Points, in no order, along strands that fork and pass close to each other.
In the rows, zero is written as 128.
Two points are linked if the straight distance between their rows is under 112. Some points are linked to none.
Q917: [147 148 140 159 142 119 150 124 146  83 164  86 127 127 118 180 103 118
 136  92  88 108 135 155  99]
Q463: [124 179 116 132 144 109  86 122 105 103 124  98 123  99 117 167 139 142
 133 103 115 102 159 147 116]
Q86: [132 119 114 100 135 133 128 124 113  86 134 143 152 136 125 131 133 105
 148 121 114 184 134 143  90]
Q217: [123  98 159 141 138 167 133  86  98 139  81  98 100 183 133 100 165 190
 173 160 180 118 127  85 118]
Q214: [178 133  90 120 102 103 126 166 157 137 148 122 179  78 166 135  99 122
  76 122  84 112  99 126 157]
Q32: [183 128  84 116 118 117 140 143 160 100 155  96 172 117 129 140  85 118
  77 114  99 108 109 123 117]
Q155: [146 166 122 181 131 121 121 115 125  29 150  98 125 127 156 176 101 127
 141  88 119  92 122 117 113]
Q361: [133  79 180 139 165 151 162 120 133 134 112  76 142 153 119 107 145 126
 194 149 143 182 154 118  75]
Q44: [135  62 148 156 163 138 179  87 134 170 135 162 115 162 134 127 135 129
 131 122 172  83 137 118 147]
Q761: [ 61 140 145 140 143 122 114 117 142 127 150 132 124 115  99 114 116 125
  84 129 130  91 149 152 134]
Q617: [115 153 125 149 112 153 113 172 132 198  75 187 139  99 133 116 133  75
 116 148  90 120  99 141 143]
Q600: [101 107 149 132 133 154  88 102 130  62 108 120 185 134 141  83 115 140
  86 127 117 112 114 137  95]
Q626: [137 137 152 121 126 124 127 141 117 143 153  77 107 141  97 141 135 167
 163 118 108  97 159 154 146]
Q343: [149 111 125  97 169  96 171  85 125 165 149  80 129 154 114 135 143 155
 140 172 119 116 134  94  88]
Q693: [133 110 115 112 185  91 170  89 108 202 118 115 112 120 133 127 168 147
 154 190 149 113 160  83  93]
Q58: [142 112 154 119 153 136 141 142 143 177  90 131 174 109  99 126 127 105
 100 107  96 102 129 158 107]
Q554: [ 80  89 149 106 141 123 169 108 164 103 170 117 123 171 118  67 131 128
 135 121 135 135 147 111 118]
Q806: [183 147 101 149 119 143 123 171 151 165 111 136 157  73 149 139  99 114
 103  89  81 100 114 159 170]
Q199: [129 146 123 159 107 149 112 170 112 141  59 150 124 119 151 115 189 162
 135  98 149 134 108 148 149]
Q812: [143 124 130 148 160 165 136 129 145 180  93 157 159 117 124 119 118 130
  94 121  97 132 118 182 148]
Q859: [101 171  94 165 120 154 155  97 140  99 141 150  84 151 136 146 108 168
 105 118 121 161 119  94 142]
Q320: [144 107 142 132 150 127 120 138  97 164  81 135 147 126 124 148 159 103
 117 128 122  96 132 120 106]
Q931: [157 158  57 120 134 139 127 149 123 141  98 157 118  99 146 133 136 143
 114 114  99 190 128 131 130]
Q438: [ 99 173 155 152 122 118 114 100 114  31 141 105 130 119 137 139 125 136
 142  84 109 115 135 125  85]
Q263: [115 170 104 111  85  92  75 172 125  74 154 101 130 113 128 125 133 133
 135 114 114 135 149 122 156]
Q805: [114 132 111 153 148 139 160  95 136  85 144 138 123 140 126 143  99  99
  95 103 132 106 125 108  92]
Q957: [161 124 109 109 125 135 140 129 107 197 124 147 109 151 113 156 124 111
 127 165 120 137 106 121 154]
Q482: [152 134  85 158 105 129 134 133 145 110 141 145  69 160 148 175 115 150
 119 108 173 109 114  94 181]
Q543: [123 169 124 163  99 168  83 177 118 162  61 181 123  90 146 110 143 117
 124 110 129 120 102 149 167]
Q157: [116  89 172  79 175  88 156 108 155 155 132  82 143 118  86 122 124 110
 151 151 136 141 156 129  58]
Q924: [157 107 136 124 134 176 173 100 136  95 147  94 105 209 131 103 122 140
 180 132 130 179 106 118 103]
Q858: [160 151  98 183 110 142 122 118 108  50 114 121 122 131 168 161 128 127
 118 127 174 138  74 121 117]
Q722: [ 66 174 126 125 144 117 108  87 105 113 138  99  92 131  96 144 122 145
 101 171 117 135 145 114 105]
Q933: [148 151 104 109 101 122 130 137 157  62 171  93 153  91 124 145  61 114
 102 120  77 149 126 118  82]
Q115: [128 155  69 154 106 142 133 130 159  88 115 131  95 143 149 123 122 174
  98  98 151 128 114  92 151]
Q711: [134 127  99 120 125 123 144 166 114 163 100 102 105 129 141  99 195 147
 169 149 134 178 146 114 114]
Q838: [155 116 119 128 123 158  99 126 131  73 108 127 181  99 158 108 112 146
 103  91 100 112 125 154 113]
Q707: [138 140 112  96 116 129  76 122 133  50 165 116 155 109 114 142  57 100
 124  84 132  96 155 121  98]
Q375: [166 151  81 116 120 149 124 147 129 136 111 135 169  91 131 130  90 114
 103 121  79 193 131 147  99]
Q306: [ 97 127 136 164 134 136 157 112 133 118 193 130  90 159 109 136 103 131
 131 122 158  95 145 128 162]
Q14: [ 77  88 169 139 140 115 127 146 139 167 110 158 147 130 131  88 165 100
  95 145 129  99 130 124 147]
Q894: [130  91 160 121 125 132 109 117 108 119 133 191 169 119 147 133 134 115
 118 116 106 118 122 148 156]
Q568: [127 149 138 123 155 128 122 101 102  99 133  79 108 160 104 154 137 160
 159 124 131  92 142 142 110]
Q746: [134 126  95  57 129  99  90 132 147  99 148 127 172  90 114 122  97 117
  99  96 120 102 146 127  90]
Q382: [ 95  88 175 125 117 119  85 121 113  75 135 138 174 133 149  95 151 114
 102 137 127 117 114 154 138]
Q646: [120 112 161 111 180 130 158  93 146 138 134  71 113 149  94 112 132 140
 186 131 134 134 176 139  66]
Q681: [189 121  83 140  90 169  90 150 106 105 105 132 152 117 164 145  93 109
 104 143 156 151  81 138 148]
Q119: [120 111 113 176 113 164 148 123 119  84  82 174 115 148 161 124 155 132
 121 123 179 181  88 109 111]
Q92: [150  58 169 163 181 162 194  78 144 200  99 133 128 160 130 106 140 153
 151 143 155 133 133 102 132]
Q325: [147 149 108 186 109 142 104 128 123  31  98 111 138 135 192 113 146 141
 125  80 179  95  79 120 110]
Q412: [ 83  78 210 131 157 138 121  88 108 170 108 115 126 149  84 105 135 127
 164 149 158 112 169  99 112]
Q195: [106  97 203  93 146 116 112 123 113 159 122 111 123 130  69 130 128 116
 168 124 131  97 163 152 105]
Q298: [118  86 180  85 157  90 164  87 146 165 139 152 188 126  99 146  95  91
  94 138 111 121 115 121  84]
Q196: [ 70  83 191  82 112 101 164 117 161 150 165 151 136 139  96  85 118 120
 127 141 117 155 138 107 114]
Q405: [120 124 156  59 114  70 145 148 159 190 167 180 170 107 124 118 127  81
 123 135  79 118 107 136 154]
Q873: [138 173 107 105 129 121  83 153 129 146 132 162 132  73 115 154  99  82
 151 109 102 137 155 165 140]
Q98: [176 119  99 113 101 145  75 124  86 112 125 155 164  95 145 160  76  90
  98 143 128 105  97 125 152]
Q586: [108 115 155 161 105 148 127 130 119 140 167 171 109 151 115 145 115 118
 132 119 148 114 124 157 203]
Q423: [148 121  93 158 126 110 146 148 136 138 119 102 102 135 166 140 170 152
  94 158 160 122  96 134 159]
Q161: [130  99 155  76 181 107 150  85 122 170 111 122 169 138  86 153 108 101
 135 153 124 150 133 109  66]
Q38: [144 116 107 125 142 120 134 106 113 152 123 110  99 165 142 137 166 185
 107 169 148 113 108 106 143]
Q731: [136 150  87  74 110  80 103 167 140 124 154 118 138 107 121 121 132 116
 117 106 115 119 151 120 140]
Q631: [128 159 144 170  95 153 133 179 126 194 102 158 101 117 139 133 147  91
 137 172  98 161  88 147 178]
Q548: [116 165 138 115  95 120  75 113 128   4 152  90 135 117 135 129  76 114
 132  97 114 117 137 108  75]
Q650: [ 82 129 159 110 133  94 124 123 168 109 178 154 150  84 112 115  98 114
  94 104 101 106 146 168 135]
Q387: [125 117 131 177 137 121 151 159 123 126  91 133 123 124 151 115 187 121
 144 105 161 134 128 141 113]
Q853: [114 156 135 140 122 119 112 154 121 197 149 145  80 120 115 141 138  98
 161 153 138  84 136 161 194]
Q291: [137 146 105  95  90 126 110 127 161  45 173 108 155 136 136 101  79 146
 103  99  66 144 123  92 115]
Q654: [ 95 101 188  67  84  74 144 145 157 173 155 171 147 117  91 109 110  95
 126 124  84 132 127 119 114]
Q247: [131  86 119 157 110 159 169 114 114 134  92 180  81 159 162 130 179 151
 143 129 181 166 117  82 131]
Q117: [120  98 108 128 163 105 153 151 139 174 101 133 126 121 152 102 187 110
 135 158 153 153 136 125 118]
Q494: [130 162 101 165 110 128 113 152 130  96 118  71  83 155 150 124 169 171
 126 162 178 141  86 137 156]
Q799: [129 100 152 162 115 144 148 105  92 150  77 146  78 144 162 130 189 188
 175 147 170 127 123  85 131]
Q527: [ 99 120 161  99 137  72 170  92 160 134 196 163 159  99 104 150  79  97
  97 125 102 108 125 148  97]
Q21: [181 146  79 154 141 156 120 136 156 149 106 165 118  91 145 168  96 141
 101  86 140 105 125 165 174]
Q468: [129 164  73 125 115 138 117 125 154  57 137 117 139 122 161  95  97 148
  84 107 111 127 123  94 122]
Q589: [ 99  86 166 124 139 131 193 107 148 171 159 117 116 143 110  77 142 151
 163 140 143 108 167 101 122]
Q497: [121 182  79 117 109 117  76 143 124  57 135 101 141  76 149 112 111 138
 106 121 121 128 136 117 114]
Q73: [135 179 104 126 134 122  85 150  94 131  94 126 142  76 120 156 130  92
 141 108 120 117 151 146  93]
Q483: [ 93 115 155 104 124 100 127 147 128 205 131 135 120 139 132  90 174 135
 111 185 120 103 116 132 174]
Q605: [151  93 136 138 174 172 172 111 134 207  80 152 146 147 121 115 135 150
 121 128 116 162 124 132 129]
Q684: [105 111 149 104 140  79 128 132 118 138 159  80 118 134 117 120 163 110
 137 191 148 126 139 132 117]
Q778: [131 109 129 110 107 132 123 141 132 139 156 151 145 141 121 112 109 114
  99 123 122 123 120 150 171]
Q963: [137 123 133 116 166 118 150  81 123 107 143  80 106 183 144 135 147 180
 132 152 114  98 110 109 121]
Q741: [124 164  94 160 121 153 142 126  92 101  93 157  86 138 139 152 149 146
 160 108 171 189 115 114 112]
Q583: [ 83 128 151 147 109 127 142 157 140 177 122 193 141 104 131  97 139  75
  98 147 101 147 121 131 147]
Q923: [162 156  88 137 114 181  83 138 112  86  93 129 157  97 137 122  98 151
 128  75 127 143 130 143 124]
Q29: [147 149 114 154  75 146 102 171 108 158 106 142  96 132 135 147 128 109
 109 168 157 151  83 132 187]
Q12: [115 163  87 128 113 141 133 160 100 147 107 142  80 143 118 118 150 143
 174 120 149 187 152 119 141]
Q692: [139 100 124 170 125 136 178  99 132 136 165 147  72 167 137 152 131 138
 127 127 175  88 121 103 161]
Q260: [138 104 132 120 141 171 134 115 124 125 130 104 121 190 109 102 126 158
 154 135 158 152 121 136 138]
Q985: [101 184 132 155 138 123 101 142 127 172 133 157 105  86 112 147 117 100
 141 114 110 107 157 186 168]
Q700: [145  96 150 126 134 161 141  97 117 137 134  65  98 189 119  81 143 182
 191 179 179 120 142 117 124]
Q51: [187 146  69 136  71 151  84 177 118 129  74 140 106 110 162 171 131 118
 117 128 173 151  81 118 175]
Q556: [ 88 185  96 144 125 129 113  96 111  76 155 131  98 130 124 150  94 130
  98 163 122 170 128  94 124]
Q15: [ 98  99 164  59 131 110  98 137 144 127 122 102 140 146  73 103 120 133
 140 105 123 113 167 149  97]
Q104: [157 145  75 113 146 139 129 142 135 169 113 156 108 125 125 143 125 159
 131  92 117 145 145 150 170]
Q570: [129 187 102 187 112 118 114 132 131  46 137  81 106 126 169 147 127 150
 117 145 149 163  87 138 142]
Q907: [152 124 141 111  97 122  98 140 108  80 164 129 153 110 122 166 103 104
 144 109  97 152 126 152 124]
Q137: [136 154 128 120  96 114 107 160 101 113 145  88 122 145 125 140 151 168
 160 125 104 142 127 126 165]
Q965: [117 110 110 149 150 131 190 112 149 151 140 118  82 158 132  86 161 157
 155 127 164 108 158  93 120]
Q633: [ 76 137 147  88 132 101 110 127 123 181 133 139 115 118  89 115 133 123
 110 155 115  98 159 130 143]
Q490: [152 127 161  71  90  68 115 162 140 152 166 160 171  80 124 156 103  64
 124 112  78  83 116 138 126]
Q997: [139  68 183 134 158 136 149 143 136 190  98  86 139 134 126  87 171 109
 188 155 145 167 156 128 122]
Q727: [ 99 101 164 137 173 147 119  99 101 169  81 142 139 147 109 131 137 127
 129 142 149 106 144 117 116]
Q672: [150 114 169 103 120  84 128 127 124 115 171 149 166  85 130 180 115  87
 130 119  66 110 124 161 126]
Q531: [101 139 103 103 107 126 123 130 115 117 161 135 104 146 111 121 125 119
 156 147 138 194 147 126 133]

A fork is a point with three links, a tip a point with one. Leave the first point through the second and follow the links. Name the first fork or tip that comes.
Q965; Q589 -> Q12
Q157; Q161 -> Q617
Q86; Q907 -> Q965
Q14; Q483 -> Q997
Q15; Q195 -> Q692
Q375; Q931 -> Q468

A fork is a point with three links. Follow the links from the first point to the second and name the forks in between, in order.
Q681; Q907 -> Q617, Q12
Q654; Q199 -> Q12
Q58; Q291 -> Q692, Q115, Q468
Q963; Q44 -> Q568, Q263, Q468, Q115, Q692
Q858; Q438 -> Q963, Q568, Q263
Q556; Q412 -> Q115, Q692
Q600; Q343 -> Q692, Q115, Q468, Q263, Q568, Q963

Follow the links from the first point to the second, and from the first to the third. Name the last point that the two ways share.
Q15; Q423; Q873 -> Q568
Q933; Q570; Q195 -> Q468
Q727; Q873; Q494 -> Q568
Q853; Q375; Q894 -> Q468
Q405; Q997; Q799 -> Q12
Q731; Q838; Q812 -> Q692
Q692; Q155; Q423 -> Q263
Q298; Q490; Q924 -> Q12
